Points on a hilly landscape, in no order, each with its height.
From any point a ball rolls to the lowest of the 3 points nearest to it. It stops when none of these is lower. Distance is the straight distance between rows; heights are no part of it.
j558 height 16.9: [123 157  72 163  86  45 128 108 110 168 123  86]
j758 height 28.1: [127 177 110 135 120 122 175 114 101 200 167 126]
j9 height 30.8: [170 100 135  89 170 149 107 147 136 138 146 180]
j589 height 4.5: [127 154  90 179 111  64 139  90 144 156 125 107]
j160 height 62.7: [126 144 120 126 105 155 159 140  93 155 151  96]
j933 height 26.4: [120  97 143 154 108 116 104 132 162  58  88  90]
j660 height 13.1: [109 148 115  89 135 119 106 155 106 159 113 172]
j636 height 44.6: [ 84 136 143 122 115 146 130 137  92 127 140 105]
j407 height 5.6: [118 151  94 173  91  40 136 102 130 164 126 108]
j111 height 13.2: [103 104 157 154 158 138 120 122 120  90 107 102]
j952 height 19.1: [116 102 135 161 141 129 101 129 151  68  89  94]
j42 height 36.9: [120  98 169 142  91 110 123 141 176  39  98  79]
j4 height 19.7: [140 112 126 148  88 120 126 130 161  62  98  81]
j999 height 39.3: [150  83 135  69 159 179  86 127 155  87 147 175]
j458 height 12.7: [153 118 110 151  99 126 139 118 148  87 101  81]
j241 height 9.4: [123 160  94 162 134 116 163  95 105 185 148 108]
j731 height 41.8: [109 125  96  91 141 135 101 147  94 208 102 176]
j780 height 19.6: [127 142  57  64 111 142 110 146  95 226 128 155]
j217 height 25.7: [144 113 192 128 160 162 127 134 140  78 170 149]
j137 height 6.8: [129 100 185 164 188 149 126 113 146  76 125 113]
j564 height 10.1: [115 159  85  75  98 131 118 155 103 176 133 153]
j138 height 9.2: [107 150  85  80 114 135 105 152 107 178 118 169]
j722 height 10.5: [149 126 151 152  74 109 174 116 177  78 118  83]
j283 height 20.3: [117 110 109 141 117 139 125 130 129  91 103  82]
j957 height 23.9: [112 102 126 148 121 128 112 126 131  77 103  82]
j654 height 33.5: [117  95 164 164 119 103 106 130 180  41  90  92]
j860 height 7.6: [105 161 107  86  94 143 130 158 101 161 147 146]
j917 height 15.2: [119 146 128 170  90  71 169  93 183 125 130 101]
j859 height 36.2: [132 122  96 145 110 148 149 116 115 127 121  85]
j766 height 55.6: [162  78 130  70 168 176  92 130 143 129 152 171]
j734 height 19.2: [140 121 184 127 167 143 132 141 132  99 156 163]
j79 height 32.0: [124 111 110 135 123 151 133 115 107 120 117  77]
j349 height 25.5: [ 81 133 161 136 141 139 121 139 104 118 136 129]
j547 height 9.6: [109 104 178 166 174 150 128 120 135  79 118 122]
j291 height 34.4: [149 145  91 163 135 125 169 107 118 164 132 103]
j553 height 31.4: [ 98 145 127 110  95 144 132 145  96 148 151 126]
j763 height 65.5: [122  65 151  64 155 199  75 123 152  92 112 185]
j958 height 40.0: [144 133  97 140 121 136 162 107 114 145 130  95]
j233 height 18.7: [ 99 155 137 102 123 125 112 162 101 143 126 162]
j428 height 32.1: [151 108 182 108 151 171 118 132 147  62 173 155]
j356 height 14.6: [119 160 104  87  98 128 129 154  94 173 143 145]
j702 height 27.7: [136 107 154 144  75 114 133 136 174  58 100  77]
j299 height 22.3: [161 117 156  98 169 141 119 146 137 104 145 181]
j449 height 8.7: [163 140 105 164  97 106 160 103 159 118 110 100]
j756 height 23.5: [116 158  94 156 141  88 165  95  99 209 146 112]
j979 height 32.8: [164 106 152  78 160 161 106 136 155  86 149 172]
j796 height 22.7: [139 139 162 113 161 125 119 151 131 125 133 188]
j506 height 12.3: [102 115 173 158 168 138 127 126 128  98 130 127]
j694 height 29.9: [149 104 198 129 168 175 128 121 151  62 160 133]
j559 height 8.5: [160 134 110 158  91 119 153 112 159 105 110  88]
j213 height 15.8: [111 147  97 163  71  34 135 108 133 164 130  90]
j452 height 17.1: [161 139  93 162 119 114 159  97 133 138 120 102]
j178 height 4.9: [144 101 161  77 148 178  93 133 161  68 153 173]
j680 height 27.4: [156 124 158 106 166 132 110 148 138 122 138 186]
j782 height 13.5: [124  92 160 172 163 127 106 115 155  56  95 111]
j122 height 29.3: [146 156  68  65 106 134 128 148 105 209 140 155]
j697 height 24.4: [102 132 179 137 156 134 124 145 123 113 138 154]
j681 height 11.8: [155 143 110 172 102  91 155  96 160 136 122 112]
j255 height 17.0: [118 141 144 107 150 116 111 151 117 142 117 182]
j379 height 37.9: [135 170 109 110 102 138 162 135  95 184 166 124]
j515 height 27.2: [151 131  94 153 119 141 153 104 126 124 116  90]
j135 height 34.0: [103 130  79  70 126 148 102 153  89 233 114 162]
j910 height 17.6: [ 87 128 179 146 150 140 131 129 111 115 123 132]
j899 height 43.5: [124 117 118  95 157 133  99 148  97 203 106 186]
j626 height 16.8: [ 93 110 155 152 140 136 111 122 109 103 112 102]
j11 height 5.5: [118 147  81  72 112 132 108 153  99 192 123 155]
j500 height 5.8: [156 136 126 162  83 105 159 109 176  99 114 101]
j578 height 27.3: [128 153  84 178 132  82 154  87 114 182 131 113]
j70 height 26.3: [113 149  72 169 119  55 129  96  94 188 131 101]
j146 height 45.3: [132 156 115 127 120 141 165 124  97 175 157 109]
j393 height 24.0: [ 99 141 160 118 136 123 115 150 113 128 126 167]
j277 height 33.3: [154 110 139  93 184 133 108 148 127 163 128 181]
j69 height 7.3: [158 120 178 107 156 154 122 145 143  89 161 166]

Where does a ball stop that starts at each point below?
j79: j500
j379: j241
j233: j11
j933: j137
j349: j137
j697: j137
j957: j137
j702: j500
j160: j860
j766: j69
j731: j11

Call two points neighbours if one is among the 3 nearest of the other. Go from one point of each pair to the other, from neighbour to neighbour, staying as low as possible. Name the highest point that can't be avoided.
j11, j137: j697
j178, j860: j428
j11, j69: j796
j241, j589: j578
j500, j137: j957
j11, j860: j564
j589, j500: j681
